A landscape with many peaks, sampled at points; each row gives a point and its height.
A climber steps from a point to whichever of its 6 nearest points has the largest rise for the distance, and stops where none of them is higher. Distance is the straight distance between rows; heights are no part of it.
zem: 16  -4  -40  33  -21  3  -7  -41  3  -24  -16  24  -13  27  23  -41  -7  -6  -29  21  -3  h=5.15
puz: 1  8  -28  -10  38  -9  11  26  4  31  -28  -41  2  -43  16  8  -7  34  33  -4  17  h=6.70
Tonek: 6  -2  -32  -3  25  -44  0  -14  12  18  -27  -58  9  11  10  -17  -6  7  27  -2  5  h=7.84
Vif: 4  -30  10  -22  -7  -25  15  1  14  10  -29  -9  41  -1  9  17  19  -17  -22  -1  2  h=8.24
bese: -29  27  7  -18  -12  25  -18  0  -23  -25  63  31  -14  -15  -12  -5  -9  16  18  -1  -2  h=6.50
kam: 13  -21  8  -3  1  -2  29  8  -4  7  -33  3  16  3  -1  23  23  -11  -13  10  5  h=7.55
mutuv: 15  0  10  7  -5  8  22  9  -4  7  -29  8  -1  6  -5  2  28  -5  -9  -4  3  h=5.81
Zav: 8  3  -36  3  33  -35  7  11  5  21  -35  -50  -4  -35  22  -2  -7  20  31  3  13  h=7.51
Nofim: -28  26  25  -8  -21  15  -32  14  -3  -33  65  24  -28  -5  -15  -2  -21  10  10  -7  2  h=5.52
let: 14  -5  -13  -12  10  -14  24  5  -7  5  -35  -28  13  -6  -3  37  6  -6  14  7  -11  h=6.59
Pib: -3  -43  17  -16  -9  -7  3  13  19  9  -13  1  40  -8  0  17  13  -14  -27  8  14  h=8.25
Dif: -14  -13  -29  24  -17  11  -23  -27  20  12  -28  34  -2  1  30  -44  -14  -5  -44  7  17  h=6.92
kos: -32  19  13  -26  19  13  -6  14  -7  26  62  7  7  9  7  -24  -36  26  62  -26  13  h=5.48
Kip: -12  12  1  -9  4  -23  -16  -36  1  -1  -8  -18  5  8  -26  -6  10  -7  14  -2  -6  h=6.42
meru: -6  -18  25  -16  14  2  -1  33  7  13  -12  -26  15  -21  -16  35  -5  -5  -2  -16  20  h=6.48
tof: -18  22  23  -12  32  22  -1  12  -2  22  30  -15  -5  1  -14  6  -7  19  30  -22  -10  h=5.76
visu: 14  -40  4  -3  -12  0  17  20  2  19  -34  33  17  -1  17  3  13  -17  -28  17  34  h=8.20
neba: 19  -39  -22  11  -32  -19  26  6  26  6  -15  -5  34  48  31  9  -10  -9  -28  42  -17  h=8.08
dube: 10  -41  16  -12  -12  -2  9  18  8  13  -20  14  29  -11  2  16  13  -9  -36  7  18  h=8.22
kenop: 16  -18  -16  -1  -7  -39  30  -9  13  15  -16  -31  24  22  22  16  5  -22  -17  -4  -25  h=7.67
paz: -9  29  33  15  -23  13  -31  24  3  -28  59  11  -31  15  -7  -5  -21  7  -13  -16  -3  h=6.29
Vibek: 13  20  9  4  -13  9  3  -16  -26  2  22  37  -17  7  -11  -16  24  -3  2  -5  1  h=5.42
duve: 4  14  -24  -2  37  -25  9  4  -14  19  -28  -39  2  -21  7  9  -10  15  41  -7  -2  h=6.68
siv: 8  -10  -32  -4  9  -50  11  -20  15  14  -14  -51  18  27  17  8  -10  -6  26  1  -25  h=7.92
bod: -2  35  5  -8  8  43  17  0  -28  -12  38  25  -5  13  -2  -1  3  11  32  14  -21  h=6.44
bek: 3  -17  -10  28  -11  18  -5  -3  1  6  -22  29  -17  -3  3  -24  5  -5  -30  15  23  h=7.75
gemes: -9  14  19  13  -19  6  -26  -2  -1  -20  27  36  -30  -6  -20  -22  6  2  -18  -7  11  h=4.87
lalef: 8  15  8  -6  6  -25  -5  -27  -7  8  -4  -6  4  2  -18  -1  22  -9  12  -20  -15  h=6.15
fufas: -7  -25  -18  -15  -11  -14  1  -16  12  2  -19  -40  50  21  12  18  3  -5  8  26  -9  h=7.94
Veter: 8  27  -4  1  -15  24  -4  -9  -36  -17  52  39  -8  8  -6  -17  6  9  16  4  -3  h=6.78
Motog: 13  -43  -9  -15  -16  0  -2  -3  27  15  -7  21  62  1  27  -9  13  -10  -34  28  14  h=8.11
kodov: -6  -37  -1  -2  -16  12  -17  -14  23  -11  -17  -9  52  2  3  1  8  -14  -29  26  -4  h=7.86
zun: 2  14  -7  13  -11  14  -4  -18  -13  -19  0  20  -13  10  -14  -11  20  -9  -8  19  -7  h=5.36
sete: 14  -32  0  -8  -12  -4  6  -4  5  0  -25  8  39  2  10  7  19  -16  -26  27  7  h=8.21
tese: -10  6  1  -8  15  3  4  -1  -16  -2  -22  -21  10  1  -24  14  3  -1  27  10  -1  h=6.20
Feb: -6  1  -9  -11  30  -29  -5  -8  5  20  -33  -38  7  -30  2  8  4  -2  18  -33  -2  h=7.29
nat: -6  16  13  18  -14  22  -25  15  12  -37  29  36  -46  -13  -1  -26  -21  9  -29  -7  2  h=6.49
ver: 1  11  -1  -1  -27  2  -27  -22  -13  -31  40  39  -30  -8  -5  -25  -3  11  -20  -2  -2  h=4.77
nuf: -12  16  -5  -10  -14  11  -32  -17  -10  -38  34  31  -24  -21  -17  -22  -8  3  -16  6  -6  h=4.89
kevup: -7  26  37  26  -14  29  -20  27  18  -16  55  14  -25  37  17  0  -20  10  -17  -13  -1  h=6.60
ril: -21  -27  7  -19  9  2  -7  7  6  0  -17  -30  22  -11  -23  31  -5  5  9  17  24  h=6.64
ragiz: -36  25  -4  -27  -18  -3  -43  -10  -26  -18  59  21  -8  -13  -21  -16  -16  12  21  0  16  h=5.75
tamid: 1  9  13  12  -28  3  -42  1  8  -39  39  42  -38  -17  2  -26  -24  -2  -34  -22  3  h=5.94
zil: -24  -16  -11  -15  7  -11  -15  -25  17  5  -22  -38  27  6  -13  2  0  -3  8  21  11  h=7.65
tak: 10  14  16  10  -6  38  12  10  -1  29  4  32  -35  25  8  -11  23  10  2  -6  4  h=4.76
git: -8  -4  -4  16  -9  19  -4  -18  -4  -25  -18  17  -1  5  -16  -9  4  5  -22  26  -2  h=6.95
nenap: 21  8  -23  2  16  -13  30  7  -1  8  -28  -36  3  -36  30  42  4  0  17  -19  -21  h=3.17
Para: -9  -6  -13  10  -15  16  -21  -40  14  -36  -13  3  13  4  1  -23  -4  -2  -29  25  -12  h=5.96
bel: -13  10  27  4  7  32  10  23  -2  6  12  -2  -13  7  -18  13  3  10  -2  -10  -3  h=7.36
Sog: 25  21  11  -5  -8  -8  -2  -16  -27  5  17  18  -3  0  -26  -5  24  -7  18  -19  -15  h=6.03
nuzel: 22  -40  6  -33  -6  -7  16  5  11  1  -16  3  44  -13  4  28  12  -11  -15  14  15  h=8.30
miv: 6  -25  -15  -12  -15  -21  6  -6  13  8  -25  -31  45  21  14  15  8  -14  -10  18  -15  h=7.97
Mitu: 6  -22  -21  7  -22  -22  10  -11  16  2  -6  -32  35  44  11  4  -3  -9  -9  26  -32  h=8.01
rute: 0  -17  -10  1  -14  -11  7  -20  7  -9  -26  -26  23  29  -1  8  4  -7  -10  29  -20  h=7.91
Bupal: -5  -18  33  2  1  18  3  55  9  5  6  -11  2  4  -9  35  -9  -6  -19  -4  16  h=7.30
Vab: -8  1  0  11  -17  8  -20  -28  3  -25  0  27  -13  -4  -10  -21  10  -7  -25  11  -6  h=6.23
kelet: 16  -32  -26  17  -26  -17  19  7  18  23  -23  18  28  36  43  -13  -1  -13  -23  37  8  h=8.05
gon: -37  22  19  11  -4  37  -20  22  9  -38  32  3  -22  -2  -16  -1  -28  8  -8  13  -5  h=6.63
vivi: -20  -4  7  5  -3  9  -13  -24  2  -19  -6  11  0  0  -25  -9  4  3  -22  9  0  h=7.54
sude: -3  2  -5  -6  36  -6  -2  30  11  26  -16  -42  -3  -52  13  29  -3  10  13  -32  6  h=6.69
nar: 9  -17  10  -2  -17  -22  14  -11  9  9  -26  -4  34  17  8  -7  24  -13  -25  4  -8  h=8.13
Noged: -2  18  -9  7  1  34  -19  -5  1  -38  19  34  -48  -19  -1  -38  -21  13  -24  -6  5  h=6.27
zimul: 20  17  -19  2  21  -27  20  1  -8  8  -26  -40  2  -23  18  31  4  -4  26  -19  -19  h=2.91
Vadon: -25  18  17  -17  -1  -11  -32  -16  -10  -11  37  5  -10  -2  -35  -10  1  8  25  -5  12  h=4.46
vepa: 29  -30  4  -32  4  -9  27  17  11  13  -18  -6  36  -42  12  49  11  -9  -3  -10  18  h=8.65
gole: -19  3  7  4  4  19  -12  -4  -5  -25  6  13  -10  -6  -28  -10  2  7  -10  15  -8  h=6.73
Neros: 1  15  -7  -7  -21  -2  -21  -43  -15  -36  26  20  1  1  -11  -17  5  7  9  14  -6  h=6.06
Pove: 37  -38  -16  -17  -27  -30  35  9  15  18  -15  3  54  23  52  10  0  -16  -19  27  -2  h=8.14
feze: 14  -9  -15  -9  3  -30  14  -14  6  7  -32  -36  23  11  6  20  4  -8  11  -2  -16  h=7.59
besa: -16  20  19  -12  1  10  -10  -16  -13  -10  31  16  -14  -3  -28  -4  8  2  14  -4  -5  h=4.56
fif: -17  17  33  -1  6  13  -4  9  2  -4  9  0  -18  -4  -32  10  6  -1  -5  -10  4  h=8.86
dev: -12  27  25  -8  1  -4  -29  9  -6  11  50  2  -11  -1  -35  7  0  3  20  -36  2  h=5.00
sotiv: 25  -31  -1  -22  -17  -23  29  2  14  20  -17  3  55  5  34  18  14  -18  -22  10  2  h=8.18
sozeg: 9  -18  -10  19  -15  12  21  1  -13  -6  -29  11  -6  11  9  2  10  -8  -16  27  7  h=7.63
luze: 41  -29  -18  -22  -1  -29  40  8  -1  3  -23  -20  35  -10  32  41  1  -10  5  5  4  h=7.28
figi: -19  -1  1  12  -4  16  -25  -3  16  -37  -3  19  -18  -14  -10  -23  -18  4  -46  5  7  h=6.72
dafub: -1  -6  -20  28  -16  -11  -8  -32  3  12  -28  40  -14  18  25  -40  3  -16  -16  14  8  h=6.55
nad: -12  -4  -12  -18  30  -22  0  6  -2  22  -28  -43  4  -8  -20  -4  -3  9  29  -7  17  h=7.25
feti: 0  -42  -2  -19  -8  6  -4  -5  14  -6  -20  -18  35  -2  -3  22  7  -6  -10  30  15  h=8.03
ropa: -6  -11  18  -6  7  -6  0  7  -3  7  -17  -11  9  -7  -13  21  16  -10  -6  -14  -1  h=7.37
fati: -8  -20  -19  12  -9  15  -15  -22  16  -21  -22  23  -9  -6  8  -43  -13  -4  -47  4  12  h=6.98
reso: -1  25  -13  -5  47  -6  -3  34  3  48  -4  -11  -20  -19  3  -38  -15  41  50  -13  10  h=4.14
nase: 9  16  -14  -7  -6  -28  -7  -35  -25  -9  30  -1  4  14  -19  -11  6  -5  23  8  -10  h=7.05
fiti: -8  24  2  -4  40  0  -4  24  7  29  -7  -30  -15  -22  -8  -10  -15  26  45  -20  9  h=4.72
Peli: -20  21  40  1  0  38  -6  17  8  -6  56  19  -26  19  -6  -2  -3  13  11  -16  -11  h=6.53
goda: -5  -26  -23  19  -12  0  11  8  3  14  -42  31  -1  6  24  -12  13  -14  -27  27  29  h=8.02
Kipeb: -13  -17  -9  -2  -14  -1  -8  -28  13  -12  -19  -14  35  20  -8  -4  10  -18  -14  22  -14  h=7.99
zosi: 10  -31  -24  6  -7  -32  21  -6  14  3  -15  -46  24  32  11  21  -11  -9  2  15  -34  h=7.96
sudup: -5  8  10  28  -19  5  -27  6  16  -25  10  38  -57  -11  2  -37  -36  3  -41  -24  14  h=6.41
solod: 13  -35  22  -19  0  14  12  27  6  -3  -12  -4  17  -14  -5  32  5  -9  -10  19  24  h=7.81
puseg: -20  -17  -4  21  -13  4  -25  -6  31  -9  -15  31  -14  -8  8  -37  -19  -12  -50  -10  24  h=7.12
kor: -4  -7  10  15  -15  11  -9  -1  2  -3  -16  33  -19  0  -6  -21  4  -5  -33  2  16  h=7.48
raba: -4  27  11  -9  -3  40  2  3  -18  -4  57  29  -3  11  -1  -1  0  12  25  0  -12  h=6.52
bosek: -20  -16  -2  5  -6  16  -22  -19  18  -41  -9  2  6  -3  -10  -13  -11  2  -36  15  -1  h=6.83
rifi: 13  14  -25  11  -22  5  -7  -29  -36  -37  32  32  -14  7  -4  -27  4  -5  4  18  -6  h=6.74
Lelem: 4  30  -16  -17  6  1  3  -6  -38  1  40  5  5  4  -16  1  5  0  50  1  -7  h=6.66
sevip: -20  -12  1  -1  -6  0  -8  -25  3  -17  -15  -19  23  8  -16  1  11  -6  -11  26  -3  h=7.80
Gafu: -10  -20  14  -21  9  -28  -6  -1  15  16  -26  -27  20  -11  -9  13  11  -13  -3  -13  -2  h=7.60
dela: 19  9  -11  11  -2  -27  18  -21  -18  -10  -7  3  -2  25  -15  7  14  -14  4  8  -25  h=6.58
Papib: 19  -42  -23  -7  -11  -38  36  6  18  1  -11  -36  36  28  26  35  -8  -10  -10  15  -18  h=7.93
Vuk: -23  -4  22  18  -12  30  -17  27  18  -29  13  10  -28  0  -14  -1  -19  5  -29  5  6  h=6.76
zuvag: -6  -2  -13  -15  17  -48  -6  -18  17  20  -28  -45  22  -11  7  3  11  -6  14  -21  -3  h=7.68
supal: 6  -28  -9  -26  15  -15  9  13  5  18  -19  -36  27  -40  4  36  1  -6  14  -5  16  h=7.89
pusu: 6  -19  -33  31  -15  17  -1  -21  10  -20  -27  10  15  18  36  -34  -12  -8  -39  31  -2  h=6.71
zovi: -3  21  34  31  -26  22  -28  27  16  -29  35  26  -50  12  7  -17  -22  6  -32  -11  8  h=6.67
pori: -13  -21  -3  -17  10  -26  2  -10  8  14  -33  -40  37  -4  -5  11  7  -10  11  -3  4  h=7.62
bopi: 18  14  -43  15  31  -26  35  12  -6  5  -16  -47  -15  -21  20  22  -23  14  39  -2  -24  h=6.89
ner: 1  27  20  -15  17  14  -8  0  -20  28  45  5  0  -5  -9  1  -1  14  45  -33  -11  h=2.67
mun: -15  16  45  16  -5  23  -13  33  13  -13  35  -2  -30  24  -10  12  -15  8  -15  -11  -2  h=6.61
foto: 0  25  -2  -10  -21  16  -11  -10  -42  -22  57  33  -5  -8  -7  -8  9  8  15  -1  -3  h=6.99
Tul: 7  20  -12  -4  14  -35  14  -20  -14  -1  2  -19  3  19  -15  2  1  -10  35  8  -25  h=7.22
guga: 4  18  -1  -4  13  8  21  -1  -24  1  -9  -8  -1  11  -17  10  7  4  28  6  -16  h=6.28
zema: 13  -11  -33  6  12  -52  28  -11  6  1  -12  -52  10  3  28  30  -7  -15  12  -14  -30  h=7.49
sez: 16  -9  -12  15  -3  -10  25  -9  -7  -14  -17  -7  1  28  -5  2  11  -10  -6  27  -17  h=6.81
Dufim: 16  -27  -15  -10  -20  -15  12  -3  23  15  -22  3  59  25  28  6  10  -17  -31  27  -4  h=8.12
meniv: -20  24  34  -7  0  23  -19  23  -6  3  80  11  -6  19  0  -2  -16  17  24  -29  -7  h=5.33
Zeruv: -19  0  -42  29  3  2  -28  -50  7  6  -22  36  -35  -12  33  -37  -41  -23  -11  -21  27  h=2.68
nem: 10  14  -1  -6  9  -22  1  -17  -18  8  -8  -13  3  2  -20  -1  17  -17  23  -14  -16  h=5.07
bevo: 22  14  -2  4  10  -26  17  -9  -11  8  -17  -11  3  2  1  10  18  -17  8  -18  -24  h=4.07
zogog: -26  22  11  -16  -1  0  -28  -14  -10  -17  44  12  -14  -10  -31  -13  -5  3  11  8  7  h=4.54
Sidok: 15  -31  -20  19  -18  -22  15  -10  8  -7  -11  -20  18  48  16  4  -2  -12  -15  27  -32  h=8.00
fafa: -35  27  12  -31  7  6  -16  16  -19  16  66  18  5  -5  -9  -18  -23  13  49  -22  28  h=5.44
livu: -18  26  37  4  -10  1  -22  15  6  -5  47  15  -22  15  -28  8  -6  -1  3  -21  0  h=5.98
pakuz: 16  26  15  -6  3  21  6  0  -26  15  33  18  -11  9  -16  5  15  13  31  -19  -13  h=2.70
sidi: 23  17  -1  2  9  3  23  0  -21  7  -5  1  -9  11  -12  14  21  -1  16  -2  -24  h=3.01
Bufi: -11  -4  18  30  -19  14  -21  21  17  -30  3  19  -27  -6  -6  -17  -19  -8  -44  -8  16  h=6.90
Mabu: 1  5  -23  29  -14  13  -11  -28  -11  -9  -17  40  -35  7  13  -39  -4  -9  -24  14  8  h=4.69
gaz: 5  -8  -8  -12  2  -32  6  -12  7  10  -28  -38  34  8  11  14  10  -14  4  -3  -13  h=7.79
Mumel: -22  30  12  -11  18  7  -4  -8  -12  1  13  -2  -10  -2  -30  -8  -2  9  37  2  1  h=6.11
Posi: 33  -21  -4  -18  -1  4  31  15  -12  -3  -18  -18  27  -14  7  37  3  -5  12  24  13  h=7.27
tibil: -3  4  37  2  4  22  4  20  6  11  11  -3  -11  6  -16  13  11  5  -6  -25  -10  h=6.91
Guf: 0  -29  -12  12  -16  -9  -3  -10  18  26  -35  29  38  15  35  -20  7  -14  -39  27  20  h=8.07
tuf: 3  -8  -27  21  -15  14  -17  -37  1  -19  -11  41  -30  -9  17  -52  -20  -3  -35  -2  17  h=5.60
Mikob: -14  25  26  -4  1  36  2  7  -7  2  29  16  -21  8  -21  0  8  14  15  -1  -15  h=6.75
lito: 24  -46  -18  -1  -22  -3  15  -2  10  5  -26  10  35  23  30  4  5  -12  -26  42  6  h=8.17
noved: -9  -21  8  -13  15  -16  2  5  1  13  -25  -31  20  -21  -13  29  11  -11  7  -10  8  h=7.53
telut: 13  -11  -31  4  19  -49  30  -6  9  -1  -18  -51  -1  14  14  21  -19  -7  23  -6  -36  h=7.85
litu: -4  -11  34  -12  7  27  14  40  5  10  -3  -17  -5  -11  -9  33  6  2  -8  -10  12  h=7.15
Vaso: -29  -15  11  -1  4  25  -4  17  0  -21  -3  -10  4  -9  -24  16  -4  3  -6  20  8  h=7.19
ziz: 5  22  -6  21  -13  30  -7  -15  -10  -22  6  44  -41  -2  5  -34  2  6  -14  9  5  h=5.50
Sukig: -17  9  10  13  3  40  -1  13  -4  -25  7  17  -18  -5  -14  -6  2  12  -22  18  -1  h=6.65
Sugo: 19  12  12  7  1  18  17  8  -15  15  -7  10  -16  11  1  3  27  7  3  -7  -11  h=2.59
vav: -11  -12  8  17  -16  5  -17  -20  19  -20  -13  29  -7  0  -3  -25  -5  -7  -46  1  7  h=7.21
duzed: -2  -1  -8  24  -13  16  -23  -16  9  -15  -4  41  -48  -17  9  -45  -19  -2  -26  -11  25  h=5.25
Nuvak: 28  22  2  7  -19  2  3  -2  -37  12  35  40  -16  10  3  -13  29  4  15  -11  6  h=7.90
Mife: 21  -11  -10  0  2  -33  18  -14  4  7  -28  -14  22  14  12  15  21  -19  -10  -17  -24  h=7.18
Kel: -17  -5  23  35  -18  28  -9  30  14  0  12  28  -47  3  7  -12  -8  4  -30  -7  23  h=6.79
dinop: 28  -12  -11  -7  1  -8  40  13  -18  0  -30  -30  12  -3  14  41  -1  -5  12  23  -8  h=6.54
lurom: -21  0  -2  -7  -6  7  -36  -18  16  -50  20  8  -24  -19  -9  -28  -19  13  -28  -4  -6  h=5.55
fet: -27  23  10  -8  37  8  3  30  -1  18  5  -20  -9  -6  -24  2  -20  26  29  -4  18  h=4.85
Pomen: 30  8  -4  15  -15  -19  18  -18  -10  -1  -14  17  -12  22  -4  -6  19  -15  -3  3  -17  h=6.80
piz: -13  28  15  2  41  2  -20  30  17  40  39  -24  -18  -2  13  -8  -22  19  41  -44  -7  h=9.17
tam: -2  29  6  -5  42  15  -5  14  6  29  8  -21  -8  -21  16  9  7  29  40  -40  -23  h=0.27
laza: 20  -15  -15  -20  10  -26  18  -9  8  6  -32  -34  34  -21  16  28  4  -8  3  -7  -2  h=7.39
zape: 8  -5  -12  32  -6  29  15  -9  -10  -13  -28  19  -15  8  8  -13  6  1  -19  30  1  h=7.87
sig: -14  18  27  12  -17  26  -19  19  7  -12  45  37  -39  4  -7  -11  -10  8  -14  -11  1  h=6.07
budi: -33  19  19  -6  10  -4  -24  -7  0  -4  24  -4  -19  -1  -34  -4  -6  8  19  -7  6  h=5.22
zim: 21  -34  -11  -19  -2  -10  18  -4  6  -5  -23  -24  45  4  8  36  1  -9  1  26  2  h=8.09
sika: 0  36  7  -4  21  19  18  5  -23  19  20  -5  -3  3  -5  11  8  10  41  -7  -21  h=5.41
Dufu: -12  -7  19  -9  18  5  -2  21  4  6  -6  -23  6  -11  -23  21  1  2  -2  -5  12  h=6.57
Dumum: -5  -3  -6  9  -12  19  -16  -13  5  -37  9  36  -39  -27  0  -39  -30  12  -39  -14  4  h=6.45
Duz: 31  -19  -14  -1  -2  -35  49  2  -2  5  -31  -12  19  19  33  24  9  -16  -14  -8  -11  h=6.01
mul: -6  21  40  -5  6  31  -4  8  -1  3  63  9  -13  20  2  -2  -1  23  17  -28  -6  h=5.01
Mizaf: -15  1  14  15  -14  -1  -34  -13  19  -35  9  24  -25  -9  -8  -28  -17  0  -49  -7  6  h=7.04
Garu: -15  19  18  -10  -19  -2  -33  -3  -11  -28  59  16  -11  -8  -26  -3  -6  3  3  -19  10  h=4.39
luzu: -7  -20  -19  21  -17  -3  -7  -16  8  14  -37  39  -4  14  19  -31  3  -14  -30  17  12  h=7.42
razag: 11  22  27  3  -1  27  -1  4  -12  18  34  20  -17  6  -10  3  21  11  9  -27  -9  h=1.24
kura: 1  2  -9  -11  30  -3  17  23  -2  14  -31  -41  5  -36  9  29  -6  9  34  -12  0  h=5.71
sazu: 21  -4  -20  -12  11  -6  26  16  6  11  -27  -36  17  -43  27  41  2  -4  16  -13  -10  h=6.17
fuso: 28  -31  17  -43  3  -2  15  26  22  11  -2  -10  29  -38  4  45  0  -14  1  -14  19  h=8.06
noda: -14  14  16  -19  13  -27  -27  -23  -6  8  15  -15  -6  -6  -37  -10  12  -4  24  -21  11  h=5.92
Lemit: 17  -15  -9  14  -10  -22  29  1  -3  12  -41  18  -4  18  17  -10  20  -20  -19  10  6  h=6.05
kisop: 1  -2  13  -8  17  0  17  8  -8  13  -20  -21  8  -12  -10  27  12  2  16  -16  -3  h=5.49
gim: -12  20  15  -17  5  -9  -24  -18  -18  1  39  2  -6  -2  -31  -2  7  2  27  -19  5  h=4.34
vudov: -15  23  29  17  -10  47  -20  27  16  -23  51  29  -38  18  13  -12  -26  23  -17  -7  -5  h=6.62
funon: -12  -1  8  28  -8  54  -8  15  11  8  7  37  -52  2  18  -28  -1  17  -19  1  22  h=6.82
Gor: -8  11  -26  -9  34  -1  1  40  15  32  -26  -42  -13  -60  31  0  -9  37  26  -14  19  h=6.13
Remo: -12  31  -15  -16  33  -16  -1  -1  -15  28  -2  -18  -7  -14  -11  -22  -9  13  50  -6  12  h=5.24
Sar: -10  29  20  -7  -19  27  -13  2  -27  -13  60  34  -19  -4  -11  -8  5  9  10  -17  -3  h=4.49
bol: 1  31  -7  -9  39  -6  -2  7  -5  32  -1  -26  -12  -19  -3  -3  2  12  46  -23  -11  h=3.55
donu: -22  29  14  10  -7  26  -24  17  7  -40  52  20  -39  -4  2  -13  -34  16  -11  -3  -7  h=6.56
feni: 35  -21  -13  -6  -7  -19  47  14  -9  16  -37  5  18  1  32  20  12  -16  -15  11  10  h=5.95
Lolub: 21  -32  -23  20  -20  5  21  -1  4  -12  -31  3  19  24  12  10  2  -7  -14  44  5  h=7.77
Nokeb: 18  14  -2  -4  -25  -9  -11  -25  -43  -11  40  34  -2  3  -7  -11  26  -1  8  -4  -1  h=7.41
Pabim: 17  -7  -35  -2  15  -36  28  2  7  2  -30  -44  17  -29  36  36  -2  -14  9  -12  -15  h=5.45
Dis: 4  -29  -21  33  -19  2  1  -9  5  -1  -39  19  5  16  23  -23  2  -12  -25  32  15  h=7.71
Bomom: 19  -17  -26  -2  12  -25  33  2  -11  3  -25  -46  9  2  9  39  -12  -2  23  13  -15  h=7.44
rozap: -12  -29  25  6  -7  7  -9  28  17  -8  -11  11  14  -10  -10  18  -3  -12  -33  6  19  h=8.19
Mub: -24  30  20  -15  24  8  -11  17  -7  25  52  -3  -11  9  -11  -11  -25  14  47  -20  5  h=5.90
Fol: 10  -21  14  8  -5  20  24  20  -1  21  -31  23  -2  -3  3  6  18  -4  -20  11  11  h=7.98
dad: -25  25  33  -10  14  -2  -19  20  -1  9  49  -9  -18  4  -25  7  -15  9  19  -29  -2  h=4.55
daka: -1  -1  -9  -11  28  -17  -4  16  13  20  -32  -45  9  -52  12  22  0  5  17  -31  19  h=7.31
Solu: -9  20  -2  1  46  0  -11  30  21  42  3  -24  -18  -29  21  -15  -17  37  43  -27  -9  h=3.63
miver: -5  12  -24  -8  29  -35  5  -15  -7  14  -23  -47  3  9  -12  -4  -5  0  40  -5  -3  h=7.66
nisi: -2  6  22  -5  1  -10  -10  -13  -2  -2  -1  9  -9  -3  -29  2  19  -7  -2  -20  -6  h=7.20
bif: -15  14  -1  -10  40  -18  -14  13  2  28  -7  -31  -17  -20  -17  -9  -15  14  29  -23  9  h=5.78
Bev: 27  26  14  -2  26  21  8  -1  -13  24  27  -4  -8  -6  12  9  15  17  33  -41  -30  h=0.73
dozud: 4  -10  0  17  -17  -6  6  -17  0  -4  -22  20  3  20  -2  -16  13  -13  -24  13  -3  h=7.58
gopav: 24  6  -12  15  -24  -23  -6  -31  -19  -21  22  19  -1  25  -11  -17  16  -12  -2  8  -16  h=7.38
rebig: -11  6  5  -12  26  -7  1  10  -1  17  -18  -33  3  -18  -19  18  3  6  16  -13  3  h=6.43
bomuk: -6  13  -1  8  4  28  12  0  -17  -14  -7  -1  -6  5  -22  9  11  5  11  16  -8  h=6.51
pugu: -34  30  28  -12  11  24  -13  12  -3  -6  64  8  -8  20  -8  -7  -25  11  31  -11  -3  h=6.46
fole: 22  -32  -24  -2  -33  0  8  8  23  23  -1  14  65  28  49  -2  -5  -18  -31  40  -6  h=8.10
zises: -24  34  13  -11  23  22  -3  5  -16  16  38  3  -4  4  -16  -1  -12  14  48  -16  -2  h=6.36
rupop: 6  9  -31  -2  37  -26  22  10  -11  25  -33  -46  3  -15  8  14  -9  9  33  3  0  h=7.40
rufe: 33  -37  -7  -27  -11  -15  24  7  12  7  -21  15  48  1  27  14  8  -16  -14  27  8  h=8.23
gariz: 11  -3  12  2  -1  25  21  22  -3  11  -16  1  -2  -5  -11  21  19  1  -10  2  6  h=7.61
gulu: 4  -7  -14  12  -21  -9  4  -28  3  -14  -18  6  20  30  0  -9  6  -13  -19  28  -24  h=7.70
gota: 2  32  -13  -5  40  1  9  8  -14  21  -10  -22  -6  -13  1  5  -6  12  48  -13  -13  h=5.67
zoda: 24  13  -6  8  -32  -12  -14  -22  -34  4  24  41  -8  11  2  -23  26  -8  -3  -5  12  h=7.50
nibek: -4  -20  6  5  -15  0  4  -12  7  -9  -27  7  20  11  -8  -4  18  -13  -33  19  3  h=8.16
Fezes: 6  -2  -25  29  -7  22  -9  -20  0  -29  -20  28  -11  -5  8  -32  -10  -2  -28  27  10  h=6.77
lodu: -14  2  31  -2  9  -2  -10  12  0  5  11  -9  -4  -5  -30  6  5  1  1  -24  -4  h=7.64
pap: -16  27  34  -11  26  2  -21  12  -3  24  64  -2  -5  11  0  0  -22  22  44  -55  -6  h=2.34
reta: 14  -18  -12  11  -11  19  25  9  -14  -6  -32  6  9  3  2  13  15  3  -13  36  9  h=7.95
Purud: 4  -12  -5  -21  28  9  12  23  1  12  -18  -39  14  -37  -1  36  -2  7  26  -5  12  h=6.35
pigu: -23  -12  14  0  -6  -4  -20  -14  14  -10  -11  -8  7  2  -24  -1  8  -3  -29  8  0  h=8.04
davo: 26  3  -13  10  6  -15  38  1  -10  4  -28  -20  -1  6  8  25  11  -4  9  0  -19  h=4.38
siner: 6  1  -29  1  21  -46  18  -4  -3  11  -26  -54  4  3  14  10  -10  3  33  2  -9  h=7.78
kufib: 17  -29  0  7  -14  14  27  14  -9  9  -32  24  8  5  7  13  15  -12  -18  28  24  h=8.15
Lefor: -5  22  3  4  -8  11  -34  10  17  -56  39  20  -49  -19  0  -27  -44  10  -33  -20  -3  h=6.22
dabi: -9  4  6  27  -20  35  -10  8  4  12  -8  45  -41  7  5  -26  2  4  -21  2  20  h=7.02
teveg: 10  3  -15  18  -26  0  -25  -35  -1  -12  12  56  -31  -3  11  -47  0  -6  -14  -2  23  h=4.26

Where does a climber stop that starts at each point below?
Noged | nuzel
Lefor | nuzel
zogog | Nuvak
tof | fif
sozeg | nuzel
Lelem | Nuvak
ner | fif
lurom | nuzel
budi | fif

Call two points neighbours if one is among the 6 nearest of the other. Go from one point of each pair to the other, from neighbour to neighbour, staying as high as possible. Name the lowest point that can't be avoided.
nuzel / fif | ropa
vepa / piz | Mub
fif / Nuvak | nase
